Each row is a point on a tangle of strands that fork and nearly touch. The rows are in no order.
In the rows, zero is written as 128.
Points whose rows are less than 98.2 apart are linked; no others are. Some points are linked to none.
<2773>: [145 124 146 133 155 134 125  93 120 132 120 129 176 133 121 109  51 131
 113 136  85 161]
<1318>: [154  88 125 130 129 114 103 147 131 109  84 131 136 111 122  57 121 151
 154  89 138 120]
<449>: [159  76 121 144 178  81 117 151 134 134  98 133  92  96 111 120 102 114
 124  69 127  99]
<786>: [122 129 167 124 155 157  91  97 111 133 162 173 181 171 150 159 111 112
 112 125 125 134]
<2643>: [167  69 152 132 106 143 100 165 133 104 117 117 107 139 152 124  88 165
 100  97 144 157]
<568>: [132 152 132 146  59 116 107 168 196 122  71  95 115 115 127  88 139 122
 162  97 109 122]
<605>: [140 129  90 134  95  91 148 129 171 122 132 128  64 124 149 139 107  98
  98 131 119 138]
<2420>: [112 134 122 109 105 154 103  97 134 138 156 182 172 135 115 144  70 134
  87 137 135 126]
<248>: [ 86 161 124 103 118 193 155  92 115  85 150  96 177 129 107 161 106 169
 128 162 130 154]
<1736>: [142  94 164 140 145 141 101 166 155  85 132 123 196 175 137 112 115 179
 126 129 122 158]
<375>: [164 130 136 122 118 127 135 116 138 122  97 118 146 113 105 107  66 150
 131 148  94 152]
<2247>: [160 181 139  96 124 117 168  85 112 149  91 114 171 127  97 148 105 103
 108 172 130 138]
<1280>: [141 130 155 139 143 137 128  66 136 118 151 129 182 147 130 151 154 153
 121 183 112 133]
<2524>: [151 104 174 131 169 141 114  95 108 128 126 138 185 162 144 138  92 135
 116 149 111 157]
<2133>: [135 111 125 142  92 132 118 161 135 123  83  95 108  92 136  43 130 163
 161 104 147  91]
<216>: [114 179 123 111 131 134 164 100 146  91 166 105 132 131 105 111  59 111
 138 123  72 159]
<623>: [ 55 157 106 154 160 124 118  50 133 162 169 187 175 125 105 113  65 110
 122 135 109 115]
<197>: [172 148 152  94 119 109 155 140 114  97 143  74 139 125  91 114 121 128
 133 159  86 157]
<971>: [168 110 149 125 141  83 130  98 143 148 120 144 179 143 124  79 132 134
 129 134 149 143]
<2139>: [163 117 177 139  97 127 160 130 120 112  85  86 154 130 161 148  92 136
 113 191  95 144]
<419>: [101 147 157 164 109 153 144 187 126 189  81  31  68 115 150  83 154 128
 194  87 147 150]
<742>: [142 117 137 120 196 100  91 125 109 151 136 150 179 150 107  93  82  90
 132 118 105 154]
<1641>: [118  98 125 141 175  84 159 127 171 138  91 138  98 101 157 171 126  85
  89  94 131  86]
<1937>: [124 160 161 128 124 143 115  58 109 121 166 147 181 148 137 165 173 122
 146 160 105 130]
<2624>: [142 108 159 127 151 145 101 118  84 162 169 128 147 155  92 168 186 165
 108 114 170  95]
<1172>: [132 126 123 117 163 119 110 152 154 100 145 195 165 139 128  80  64 128
 105 110 103 137]
<2622>: [119 122 134 125  60  91 113 169 188 110 105  84 130 124 125  86 133  98
 122 128  95 141]
<633>: [ 88 138 159 109 104 169 141 129  97 102 189 102  78 134 168 165 179 102
 119  96 154  99]
<712>: [142 136 136 112  89 139 147 121 163 110 106 132 104 114 139 159 130 131
 105  92 162 133]
<1074>: [108 113 132 145 142 141 107  92 108 165 145 150 102 107 106 154 193  99
 150  63 153  66]
<1300>: [109 151 113  88 114 183 181 119 131  96 133 100 134 146 108 161 137 169
 121 190 134 171]
<1755>: [ 88 117  87 124 113 125  99 105 101 167 140 182 158  88 105 146 190  95
 177  99 139  93]
<407>: [106  93  97 130 135  76 110 175 198 113  97 133 114  84 119  90 136 116
 130  86 109  99]
<1580>: [163 109 106  99 172  98 102 143 119 129 128 146 151 123  93 103  87  98
 114 127  96 131]
<2279>: [ 91 137  89 152 160 119  56 112 143 160 177 228 130 152 133 146 162 111
 150 106 145  93]
<33>: [139 141 151 119 166 122 138  83 106 163 137 115 187 154  72 120  93 156
 123 149 138 171]
<1070>: [117 133  79 155 154  55 149 131 195 116  92 175 121 107 158 141 122 129
 106 146 117 117]
<2498>: [144 130 150 122 176 137  78 144 131 132 167 190 127 165 128 142 132 116
 113  72 155  99]
<2291>: [129 147  91 118  92 158 121  90  91 119 150 138  87 100 133 163 162 117
 142 118 124 108]
<2312>: [130 134 141 167  84 132 126 185 139 130  97  47  96 135 165  72 178 167
 181 126 146 132]
<1263>: [146 105 135 104 139 136 153 121  87  81 137 135  87 129 186 119 101 130
 103 124 164 126]
<1321>: [160 104 168 169 143  99 147 135 142 126  55  95 163 156 151 131 165 163
 154 121 145 119]
<420>: [ 95 152 107 108 118 123 142 143 162  86 185 178 100 138 151 107 110  88
  85 123 103 146]
<1461>: [147 141 122  91 128 125 159 106  98 118 131 151 137 119 113 118 126 138
  94 116 169 122]
<2598>: [116 135 153 146 174 141 111 109 134 140 161 159 172 162 102 125  34 112
 102 119  97 137]
<560>: [163 157  96  97 105 133 155 130 153 101  81 112  99 126 139 117  96 112
 148 132 119 185]
<697>: [127 107 122 130 145 156 168 133 140  82 121 115 155 149 144 108 131 196
 103 163 136 139]
<2243>: [116 135  83 105 166 112  91  94 143 157 146 186 141 131 119 164 122  90
 106 133 132 113]
<2410>: [134  63 122 137 117  93 104 191 146 141  92  92  87  75 135 108  97  83
 115 103 102  97]
<549>: [179 142 125 143  82  81 155 133 165 116  96 122  94 130 157 146 107 107
 117 139 100 125]
<1166>: [131  96 154 141 163 142 179 101 123 111 111 114 135 135 142 156 185 190
 114 125 193  98]
<1583>: [ 84 148 125 163 132 129 110  38 137 158 156 177 162 143 119 111  87 123
 131 161 124 148]
<958>: [163 140 112 112 103 128 142  73 138 141  99 161 128 122 152 139  77 119
 114 161 122 120]
<2581>: [ 89 119 103 128 110 139  57 134 115 188 166 219 164 142 136 146 124  96
 130 147 142  95]
<1757>: [166 184  70 120 114  96 176 125 146 145  82 137  93 117 116 146 117 114
 110 143 127 113]
<1361>: [190 116 130 158  73 103 123 142 151 110  98 110  92 118 159 114  97 131
 132 126 103 149]
<1236>: [116 102 136 170 117 114 152 198 124 144 124  33  74 128 164  94 181 173
 163 151 149 140]
<1126>: [107 154 137 149  93 158 107 158 139 163  99  39  76 136 164  77 165 149
 207 110 168 137]
<1423>: [122 140  83 116 112 163  84 150 110 128 193 175  73 118 126 146 114 120
 113 103 134  99]
<752>: [ 95 173 160 144 175 139 133  69 104 101 187 109 176 166  96 159  65 139
 127 114 103 123]
<1533>: [ 95 149 107 101 135 159 120  97 162 133 136 171 150 129  93 145  47 127
  92 125 102 153]
<1425>: [142 122 110 139 157 177 148  73  98 136 104 116 163 127 128 190 142 178
 133 186 140 129]
<109>: [128 101 130 134 145 178 146  98 120 123  91 115 148 132 156 215 174 159
 110 185 158 119]
<908>: [150  97 120 116 136  78 117 126 140 135  80 140 168 111 105  58 128 132
 139 109 147 115]
<427>: [ 41 154 111 152 149 125  65 119 106 199 187 198 166 131  81 117  91  76
 160 162 128 128]
<2602>: [ 99 118 123 156  92 161  88 107  80 152 160 182 194 111 123 137 157 174
 167 143 135 124]
<282>: [160 145  96 125 143  69 148 104 170 129  83 169 141 112  94 102 104 123
 126 139 106 134]
<2066>: [132 129 145  95 120 116 133 173 112 102 168  73 109 160 132  94 132 135
 127 145 117 199]
<1938>: [137 132 147 102 154 122 103  96 144 121 150 172 178 170 133 142 134  90
 109 115 103 133]
<2488>: [127 156  99 134 107  88 154 191 155 133  46  86  80 107 122 108 129  82
 148  95 129 119]
<2262>: [143 136 104 128  94 124 165 175 110 126 101  47 110 128 152  72 138 154
 171 184 140 187]
<1920>: [ 95 111 141 144 121 134  81 114  60 157 156 150 186 145 137 142 199  97
 185 120 125 118]
<412>: [166 138 123 119  87  87 153 145 164  99 109 117 117 120 118  72 138 155
 141 101 128 130]
<1949>: [111 123 117 120 109 171  76 131  68 155 150 165 171 114 115 170 139 101
 186 120  89 141]
<106>: [139  74 160 114 127 128 123 178 104  96 147 123 157 137 151  85 109 143
  90 128 129 126]
<1684>: [114 157 134  96 120 191 109 160  87 109 202 126 119 154 120 148 107 139
  90 152 142 143]
<107>: [ 89 119 119 164  87 121  82  87  95 199 155 182 172 121  75 111 140 110
 177 153 108 151]
<2727>: [117 151 104 112 109 176  82 153  76 137 190 180 122 126 111 127 104 121
 121 136 140  80]
<2292>: [167 103 136 134 134 123 173 129 150  96  88 128 172 141 141 113 140 207
 133 156 159 133]
<1891>: [148 166  62 104 119 120 142  69 138 149 135 150 115 114  92 161 143 111
 140 134 107 114]
<2361>: [130 164 121  92 154 167 140 102 104  72 150 111 116 149 127 131 118 137
 154 133 114 175]
<1113>: [ 96 121  63 131 143 130  74  93  94 165 140 197 157 100 117 146 141  97
 172 129 135 118]
<1835>: [175  83 165 144  79 132 123 161 135 121  98  84  95 113 146 120 107 163
 116 113 115 151]
<2085>: [112 122 134 150 135  91 169 175 189 162 117  98  38  85  99  94 120 119
 127  67 109 138]
<896>: [164 134 116 119 101  90 145 186 121 142  86  70  67 106 121 104 143  80
 149 103 117 144]
<1659>: [123 136 144 106 151 149 141 137 127  75 151 144 158 160 145 107 108 177
 100 149 145 140]
<1136>: [ 96 130  59 125 180 112  93  74 139 157 111 172 132 118 113 187 158 103
 122 141 135 120]
<2781>: [189 149 137 147 132  83 146 111 125 115  55 132 122 141 156 126 141 103
 174 115 114 115]
<989>: [152 144 137  86 128 114 136 108 130 149 118 129 158 141  74 158 126  99
  97 152 117 127]
<171>: [107  95  77 104 186  63 113 157 176 101  93 174 156 113 128 126 102 112
 101 111 113 126]
<1495>: [ 84 113 108 121 102 135  89 107 157 183 141 202 149  98  96 150 141 132
  98 106 169  90]
<130>: [139  97 136 128 188 104 129 141 154 114 133 162  95 136 116 115 110 122
 112  60 146  99]
<2799>: [148 111 149  96 122 122 123 154 154  99  90 118 158 137 126 122 125 143
 114  99 128 154]
<957>: [ 93 128 113 151 113 193 137 108 115  98 173 123 155 131 153 173 168 183
 135 192 115 111]
<1121>: [141 110 137 126 106 145 129 136 114 105 170  86  93 143 154 165 139 152
  88 168 145 156]
<329>: [127 149 142 101 137 145 126 145 136  91 151 172 159 150 138 100  89 139
  86 108 137 134]
<764>: [156 123 125 148 158  92 114  63 143 153  78 164 158 146 136 120 104  94
 149 145 120 160]
<2529>: [ 78 120 112 171 149 110 130  81 189 174 130 171  91  74 103 174 150 142
  99  91 144  73]
<37>: [ 99 147  94 119 137 142 113 134 146  99 184 204 121 149 165 142 110  95
  98 127 124 107]
<1861>: [ 81 126 125 135 107 119 123 176 156 179 101  57  34  74 126  65 123 104
 158  91 113 119]
<1429>: [ 76 106 120 138 116 137  69 135 121 201 157 216 150 110 118 132 140 102
 125 109 168  71]
<2221>: [ 99  96 141 157 134  96 140 170 195 142  93 121  80  73  96  86 125 134
 124  69 115  97]
<126>: [ 96  96 168 148 125 140  81  60  86 174 161 150 164 168 136 130 163 104
 104 170 159 128]
<1888>: [123 128 130 122 179 104 141  67 105 124 155 172 175 119 129  89  60  96
 118 148 114 121]
<1720>: [ 78 138 140  97 136 150 118 132 101 130 161 160 113 104 140 149 158  91
 114  85 158  55]
<2118>: [112 123 109  99 127  91 150 150 132  93 151 109 102 122 157  70  92  82
 126 147  99 174]
<1585>: [164 120 144 111  92  93 151 170 117 147 133  46  57 131 138 118 144 110
 142 112 139 166]
<2364>: [ 88 141 164 103 130 167 136 132 123 109 160 159 128 141 150 132 170 131
  93  84 174  88]
<303>: [134 131  79 155 126  56 136 171 190 115  85 129 110 103 141 117 114 119
 126 150  89 126]
<878>: [119 143 129  91 114 174 106 129 100 107 172 128  90 134 169 168 132  95
  95 116 148 106]
<943>: [142  92 141 114 184 144 139 127  97  97 112  93 143 140 132 173 137 141
 112 170 151 151]
<1804>: [ 94 143 121 105 122 195 144 170 103  99 191 121 115 172 146 147 120 172
  94 158 154 161]
<1441>: [113 165 146 112 131 198 105 147  76 118 196 163 147 143 122 149  93 134
 113 162 118  98]
<2225>: [169 104 114 122 136 133 164  99 101  86 122 125 106 126 178  90  88 150
 121 155 134 150]
<2201>: [139 120 137 149 125 110  96 155 127 132  74  72  88 103 138  88 167  95
 172 116 103  70]
<528>: [129  98 151 109 154 175 135 115 109 100 116 117 146 156 166 192 152 140
 101 144 167 125]
<1995>: [109 136 153 156 104 122 189 172 176 155  84  85  47  90 128  92 112 122
 147  77 131 140]
<2697>: [ 75 139 115 117 108 142  87 120  69 172 197 175 204 108  69 127 111  92
 161 145  89 118]
<1401>: [132 163 148 174  81 126 136 180 123 127  82  55  78 109 136  57 189 158
 174 108 150  98]
<1964>: [105 121 108 120  82  86 140 171 194 113 116 109  85 123 159  91 132  85
 139 110 108 166]
<2300>: [102 141 133 105 115 162  76 113  97 185 157 185 171 129 119 154  94 118
 105 148 137 103]
<2169>: [106 147 155 159 103 131 166 170 136 225 104  54  65  90 139  70 128 147
 200  84 145 154]
<981>: [128 125 126 112  95 162 127  99 111 155 138 141 115 101 109 161 130 154
  96  85 185  88]
<2337>: [ 91 111 113 133 141  98 131 162 207 109 161 158  79 113 139 155 128 124
  70 104 133 133]
<1275>: [147 131 150 100 155 125 117 121  90 123 166 122 116 131  99 141 159 105
 101  82 151  93]
<566>: [137 111 181 114 154 141 111 184 132 104 138 156 184 187 118 123 135 185
 102 109 152 135]
<2356>: [179 159 128 158  69 124 182 170 127 141  53 102  89 113 126 115 107 153
 130  95 153 134]
<1760>: [135 133 102 132 131 187  96 102  45 109 166 156 143 116 126 157 133 165
 173 155 136 109]
<2147>: [169 133 134 175  62  99 126 154 135 142  90  89  54 112 163  85 120 126
 154 102 127 134]
<2190>: [131 110 144 137 137 122 193 162 127  86 136  70 126 159 150 139 156 146
 114 191 120 155]
<1917>: [ 95 153  99 124 185 117 136  76 137 112 158 190 170 123 120 104  58 116
 118 127 102 112]
<2348>: [168 107 126 135 158 136 141 150  99  83  67  62 146 133 127 122 118 163
 174 167 111 148]
<1317>: [104 127 110 146 166 200 109 102  61 128 175 150 174 139 120 153 123 190
 146 172 144 121]
<2198>: [160 109 153  99 156 105 126 162 109 107 141  93  92 122 111 115 138  93
 104  83 125 116]
<500>: [141 122 132 111 126 157 132 113  82  97 174 124  67 135 192 135 134 108
 113 126 149 131]
<2377>: [150 107 148 133 144 154  96 163 135 101 120 133 103 139 138 121 100 165
 105  55 136 138]
<1262>: [123  86 158 117 133 135 133 176 125  73 110  62 130 151 171 110 144 144
 132 137 136 164]
<1572>: [157  86 143 136 189 120 146 116 108 124  96  80 168 161 136 161 135 147
 137 181 121 162]
<939>: [159 174 134 121  83 141 182 137 153 106  57  97 112 142 146 143 139 129
 144 121 132 175]
<1397>: [190 112 122 116 142 132 154 157  88  91  96  80 113 132 136 105 135 165
 158 145 129 157]
<2155>: [125 149  85 125  95 117 114 171 123 134  84  79 113 100 141  66 113  69
 163 183  97 114]
<1283>: [129 112 140 144 164  92 112  89 157 165 176 179 106 139 108 133 154 124
 101  71 145  70]
<51>: [ 93 136  98 150 143 152  75  47 126 178 144 209 147 152 111 124 121  98
 144 151 136 140]
<144>: [102 147 145 133 100 108 201 146 162 191 113  71  52 114 132 103 132  98
 136  85 147 161]
<1484>: [144  70 150 151 171 152 163 160 119  85 123 101 110 143 167 118 138 195
 117 119 163 114]
<2555>: [160 110 158 171 137 116 122  93 112 179 116 113 163 155 118 168 194 167
 135 173 172 114]
<1771>: [124 116 201 149  87 122 160 148 196 133  85  89  96 106 144 129 115 137
 109  74 136 123]
<1353>: [112 146 127 146 116 128  98 173 151 148  70  59  50  94 120  73 154  98
 190  88 120 105]
<1299>: [162  87 157 145  86 126 129 163 123 119  73  78 120 129 164 141  92 168
 106 163 129 148]
<268>: [146  80 169 134 119 118 113 191 114 114  88  63 106 116 115  90 164 153
 141 107 128 115]
<1483>: [101 137 166 111 110 154 163 121 131 131 147  78  65 121 151 170 165 109
  98  84 160 131]
<1314>: [123 111 138 133 108 168 140 119 109 113 178 116 134 140 158 175 158 167
  90 198 119 117]
<1710>: [171 164 145 161 101 100 156 159 111 125  59  86 149 132 141 101 141 111
 156 171  94 125]
<2422>: [154 140 169 126  82 121 165 134 121 107 102  82 122 133 175 166 129 118
 100 172 120 148]
<1050>: [168 170 101 144  91 118 168 151 111 112 100  84 103 120 124  79  76 110
 165 168  90 173]
<2028>: [124 129 126 101 115 132 123 157 124  88  94  92 137 109 132  73 102 116
 162 141 100 160]
<857>: [171 115 176 158 101  94 170 162 102 125  84  67 101 103 175 112 146 133
 125 142 139  98]
<860>: [105 102 108 147 124  80 110 190 150 147 101  70  42  80 119  84 118  94
 138 100 112  89]
<153>: [159 104 140 109 104  86 124 162 132 120 149  92  65 128 139 121 126  90
 105  97 119 150]
<2494>: [120 129 108 107 192 112  99  94 140 151 118 195 163 163 107 135 124  86
 118 120 137 140]
<2640>: [154 118 161 141 106 132 155 120 146  95 133 105 102 152 136 131 151 194
 114 105 142 122]
<1009>: [174  80  85 120 190  81 105 145 128 144 104 150 118 115 110 117 104 103
 116 115 114 118]
<235>: [107 113 142 107  95 188 124 133  89 127 143 117 102  94 118 164 160 162
 104 108 186 103]
<1770>: [148 150 136 136  89 134 159 164 150  99  62  65 130 150 145 146 117 151
 161 156 112 187]
<1564>: [134  70 129 159 162 156 181 129 128 113 133 111 104 139 141 157 157 198
  95 136 178  94]
<2747>: [156 174 100 136  78 112 157 176 105 136  88  75  95 123 147  66 124 122
 176 150 137 171]
<1705>: [144 132 127 185  75  84 155 165 166 137  77  99  43 111 179 108 113  88
 146 103 117 139]
<404>: [123 121  74 115 154  89  97 143 174  94 101 147 132 105 119  66 122 122
 160 131  71 131]
<2500>: [134 113  90 142 160  81 136  96 191 135 112 195 110 114 139 130 118 127
  98 110 146 103]
<1187>: [116 145 148 107 183 145 109 114  62 143 183 147 174 151  97 128 106 105
 112 155 127 121]
<669>: [ 94 114 110 144 158 193 129 103 111 102 174 120 180 143 131 199 172 155
 155 203 103 115]
<517>: [ 82 104 161 152 131 154  93  70  81 175 157 144 191 143 143 163 182 128
 146 182 134 141]
<2454>: [141  91 162 153 108 111 165 172 114 115 113  43  69 124 174 105 154 154
 111 142 139 127]
<1449>: [119 121  85 115 191  93 108 170 166 100 130 199 147 132 122 111  84 104
 110 107 110 137]
<324>: [144 158  80 102 113 140 120 139 151 104 183 141  70 159 108 136 120 113
 112 108 116 165]
<161>: [121 129 159 146 101 135 152  81 166 159 154 159  93 104 116 137 146 148
 104  76 144  67]
<264>: [133 150  79 122 159  93 136 107 194 126 112 157 137 130  99 147  82 126
 110 141  97 135]
<672>: [160 127 132 108 165 142 138  79  72 122 144 137 148 122 147 136 104 146
 117 175 139 108]
<2687>: [140 127 145  98 149 147 153 154 116  80 148  72 147 161 101 116 134 153
 136 166  91 182]
<911>: [101 118 102 144 171 186 145  73  84 151 142 128 177 132 105 179 132 190
 153 190 147 136]
<484>: [ 98 173  72 119 136 118 132  65 128 153 156 166 142 100  86 167 118  97
 144 159  98 129]
<1756>: [137 146  68 158  85  82 134 191 175 139  83 115  77 116 126 103 124  98
 145 146  81 152]
<2763>: [179 108  98 107 169  74 131 113 132 151  87 141 123 120  96 156 119  88
 116 103 149 109]
<1954>: [101 114 127 169 106 138  85  99  71 175 173 190 192 128 112 126 145 141
 187 142 104 161]
<2025>: [124 113 137 124 158 152 104 129  71 149 168 133 182 158 108 173 186 153
 121 165 153 103]
<1551>: [133 146  97 124 112 123 121  86 142 146 114 148  99  95 118 190 163  94
 146 115 129  98]
<802>: [132  91 151 116 138 145 100 165 155  90  89 111 177 145 136 109 145 167
 148 113 107 153]
<2059>: [189 114 174 153 117  87 151 132 106 120 102 104 150 112 168 120 138 141
 112 149 128 107]
<319>: [ 98 128 171 157 144 154 131  78 110 133 183 106 188 161 129 170 121 152
 121 185  90 133]
<843>: [ 65 140  77 170 149 115  57 143 109 202 173 207 144 129  85 124 127  87
 160 165 117 120]
<2265>: [120 147 133 107  72 159 119  99 143 135 129 127 146 127 104 187 164 137
 126 129 139 106]
<1780>: [157 129 140 139 111 121 183 147 118 112 136  82  58 125 144  97 142 168
 138 114 181 159]
<1610>: [ 74 110  99 143 151 122 103 102 125 189 140 178 114  91  94 151 187 104
 164  61 137  79]
<921>: [168 130 143 129 113 107 121 133 126 128  69 106 181 123  95  84  98 155
 143 149 113 147]
<1151>: [111 112 169 129 147 112 110  67 104 169 133 163 153 164 162 125 145  83
 105 153 159 126]
<2574>: [122 117 123 122 121 111 132 141 176 117 158 172  98 124 149 122 103 124
  59  85 142 103]
<1958>: [113 108 125 138  96 154 107  99  82 150 123 159 161 123 141 156 177 172
 146 141 167 104]
<1155>: [128 174  91 162  65 106 110 185 165 134  67 102 102 116 128  88 139 110
 166 136  91 123]
<209>: [127 147 101  91 183 120 127 132 113 112 164 145 144 134  75 121  56  88
 101 129 100 140]
<2249>: [114 130 102  93 150  98 148 139 153  76 148 143 123 115 138 101 108  81
 114 128  89 145]
<1859>: [ 58 167  97 133 152 151  84 106  81 180 179 176 174 115  88 148  89  80
 154 133 117 102]
<80>: [127 143 134 150  69 145 134 188 128 109  49  59 150 130 142 112 153 143
 151 154 113 154]
<426>: [128 126 137  85 136 136 136 167 119  93 191 108  85 161 150  95 131 113
 105 102 151 177]
<254>: [163 185 115 132  75 140 188 144 127 126  61  95 103 134 124 151 133 147
 122 132 173 151]
<2363>: [128 128 159 118 115 128 194 126 112  97 103  77 135 153 158 165 155 136
  95 189 129 132]
<2035>: [146 156 159 124 156 111 161  82 113 146 102  90 195 145  90 139 107 139
 127 173 121 156]
<2463>: [ 81 168 152 158 155 169 111  70 101 125 196 125 201 152  94 161 105 154
 152 146  99 124]
<1040>: [172 176 128 113 109 110 189 123 109 113 118  86 114 131 111 116 109 119
 131 166  92 156]
<757>: [109 136  78 121 120  82 124 155 190 109 157 150  68 113 129 165 116 116
  71 137 110 132]
<1428>: [115 145 114 118 133 106 159 118 160  94 137 127 142 119 106  87  73 102
 131 136  58 150]
<1139>: [109 126 146 128 174 123 129  61  99 143 133 176 184 152 159 102 103  86
 132 158 129 130]
<455>: [142 156 113  95 163 190 118  83  79  92 148 143 133 136 138 158 117 123
 148 128 127 148]
<561>: [108 131 165 121 109 146 176 135 152 165 137  72  55 123 151 141 140 108
 118  84 173 170]
<969>: [138 121 111 122  80 117 120 152 175 113 142 121  87 145 167 103 107 120
 129 115 116 201]
<2227>: [170 133 132  92 131 142 100 116 134 129 140 143 152 135  73 161 130 133
  91 111 130 130]
<314>: [163  70 158 130 156 120 132 165  98  97 129 121 122 132 162  89 130 184
 113 127 142 109]
<733>: [ 68 154 130 116  94 204 119 117 106  95 167 132 167 126 129 164 142 161
 130 158 107 130]
<328>: [115 112 109 136 107 152 104  85 141 175 120 175 128  90 116 171 134 136
 111  88 164  78]
<1200>: [172 116 141 107 162 121 109 126 115 146 103 113 196 131  67 116  92 150
 143 130 125 169]
<715>: [100 145 132 136 100 143  83  64 123 183 150 152 169 124  83 144 156 124
 154 155 105 149]
<1604>: [117 115 179 111 111 120 166 164 153 119 158  96  79 134 146  86 146 117
 114  79 150 130]
<2508>: [ 87  94 105 138 126 119  96 145  71 167 150 189 169 121 113 117 185  82
 182 100 134 137]
<433>: [ 86 124 134 130 110 148  87 156  86 128 174 184 131 110 147 144 171  95
 163  91 144  65]
<323>: [173  94 172 142 126  83 141  98 126 138 100 134 180 147 157 113 135 144
 121 154 129 129]
<1658>: [110 136  56 140 165 115  97  94 151 148 125 170  93  89 109 200 158 104
 139 109 123  95]
<2240>: [136 140 141  95 116 145 150  98 128  98 162 119 142 137 151 128 104 109
  97 152 105 143]
<2031>: [ 96 142 130 119 134 141  91  90  90 135 179 172 178 129 138 145 176  90
 157 144 109 108]
<91>: [ 93 127 143 102 107 177 114 135  97 110 159 133 143 139 129 174 163 160
  97 111 168 100]
<291>: [149 157 100 129  71 103 110 172 132 126  90  78 101 120 136  55 141  97
 157 143  94 107]
<1039>: [101 140  96 117 115 147  89 128 108 123 175 199 143 119 138 149 169  85
 148 116  95  90]
<963>: [ 82 157 117 130 157 133  92 131 141 122 182 201 150 147 140 142 105  79
 114 148 104  95]
<942>: [131 110 101 110 163 109 140 120 157 123 127 177 102 126 137 136 114 131
  89  83 149 100]
<2359>: [ 75 120  94 153 143 127 116 107 161 168 148 171  92  69  90 157 166 140
 140  74 136  55]
<1971>: [148 105 146 115 114 116 118 170 116 116  85  44  96 114 125  87 147 106
 156 110 112 118]
<926>: [ 71 136  67 141 189 143  78  85 112 157 148 219 149 134 108 141 117  90
 155 154 136 124]
<824>: [118 137 144 107 162 158  86 130  46 142 191 140 169 148 103 168 157 124
 136 169 121 110]
<536>: [146 159 102  87 149 154 145 102 138  85 107 114 113 130 122 127  91 115
 150 107 118 166]
<2505>: [126 128 123 139 115 109 183 177 114 122 120  49 121 152 148  90 155 151
 147 215 115 168]
<1316>: [105 172 142 125 160 153 148  72 112  89 192 122 139 135 120 129  62 139
 121 116  91 139]
<1011>: [168 166 117 124 107  76 178 135 174 115  76 147 148 122 101  86 124 122
 143 121 122 128]
<751>: [147 129 166 128 137 172 118 122 133  90 158 123 150 174 117 166  94 166
  96 146  93 155]
<393>: [155 153 117  82 122 147 116 128 146 104 167 146 105 149  91 138 125 134
 101  97 131 137]
<690>: [129 159 128 130 142  88 178 165 165 137  50 101  91  93 116 142 139  95
 131  74 138 113]
<1945>: [151 157 149 149  70 106 160 186 133 113  49  89 156 127 154  89 148 144
 155 156 120 125]
<2001>: [158 144 127 125 115 100 164 125 169 124  75 120  96 118 117 144 142 111
 115  86 159 110]
<2211>: [167 128 132 158 105 101 150 157 153 148  39 121 102  89 141 100  96 145
 138  91 149 108]
<2011>: [134 133 105 102 114 184  99  95  67 108 158 142 120 122 139 172 161 130
 158 131 127 121]
<2725>: [180 111 160 121 138 118 132 126 144 123  68 104 150 143 126 142 147 135
 137 104 138 148]
<367>: [110  78 111 115 151 102  87 178 180 110  93 148 140 104 140 111 121 100
 106 109  97 116]
<1419>: [123 159 119 131  71 156 114  66 135 169 127 146 182 115  90 183 150 145
 147 157 111 128]
<503>: [100 169  57 122 175  92 142  80 167 126 142 165 142 107  81 157  89 121
 121 168  95 136]
<1508>: [ 87 139 124 119 130 154  95 144  40 162 184 151 202 114  95 139 141 135
 162 165 122 116]
<196>: [132 148 164 112  75 145 134 117 164 142 129 122 125 114 119 174 155 135
  80  98 138 114]
<1578>: [122 106 169 132 170 134  99 104 119 133 136 161 171 177 135 119 147 157
 110 105 199 134]
<269>: [153  91 149 163 164 103 181 130 137 109  89 114 157 148 143 112 182 190
 130 142 163 103]
<1197>: [116 117 134 141 118 152 154  86 106 137 126 137 145 107 146 159 196 180
 130 119 188  82]
<2047>: [149 108 154 145 178 131 158 119  95  96  87  75 171 130 134 128 105 152
 158 180  87 153]
<1246>: [136  94 139 134 136 138 100 162 151 100  79 135 100 109 123  82  98 149
 130  61 139 130]
<1417>: [123 158 129 101 171 126 112  90 101 140 191 148 161 132  68 138  82  98
 111 142 110 113]
<2314>: [120 114 165 107 150 146 135 176  95 105 171  92  82 163 134 110 122 139
  93  86 181 148]
<1602>: [108 122 141 162 148 107  60  87 154 168 173 201 123 170 127 133 167 104
 116 100 148  91]
<2751>: [133 132 139 118 132 138 109 101  89 154 173 134 139 113  93 149 193 126
 131  90 156  71]
<2095>: [140 110 142 122  68 142 136 146 156 117 144  96  92 166 175 122 123 156
 114 131 142 200]
<567>: [128 156 134  92  79 171 155 118 138 102 140  92 109 145 105 156 151 154
 106 143 148 178]
<110>: [167 142 127 140 103  77 130 164 138 125  70  95 139 117 144 115 127  70
 156 149  70 133]
<756>: [118 151  59 108 101 145 107 120 138 132 184 166  64 121 122 145 106 122
  89 121 123 127]
<2123>: [113 136 182 143 118 133 189 128 190 140  94 101  65 105 119 115 125 127
 111  61 133 125]
<1867>: [121 117 130 153 172  83 148 110 184 157 146 164  72  94 104 138 148 137
 101  88 124  67]
<1432>: [156  94 170 156 126  89 124 146 154 115 112  96  93 114 145 100 128 120
 137  74 108  95]
<2040>: [140  97 138 139 109 146 127 159 138 105 146  69  96 162 176 140 119 168
 117 172 116 197]

A fork is a point with three links, a tip a point with one. Leave the first point through the second and follow the links. Name the first fork or tip that comes.
<1419>, <715> | <1166>
<2773>, <2524> | <1551>
<2348>, <2047> | <2011>
<1937>, <1280> | <2249>
<1050>, <2747> | <1835>
<2035>, <2247> | <1804>
<2505>, <2262> | <2314>
<107>, <715> | <896>
<1804>, <1684> | <2773>
<981>, <328> | <1533>

Follow the links from the first point to the second, and from the first to the third. Name the last point that the two ways share.
<561>, <1484>, <1736> | <269>
<528>, <1011>, <1710> | <2011>
<2314>, <2147>, <2059> | <1835>
<2155>, <2454>, <1755> | <942>

A fork is a point with three links. Follow the links from the first point to the second and name the forks in between, in order.
<1920>, <712> | <1755> <1610> <2751> <896>
<517>, <433> | <1755> <2031>
<2118>, <2624> | <2249> <2031> <1755> <1610> <2751>
<697>, <153> | <269> <1166> <896>
<1859>, <2198> | <824> <2751>
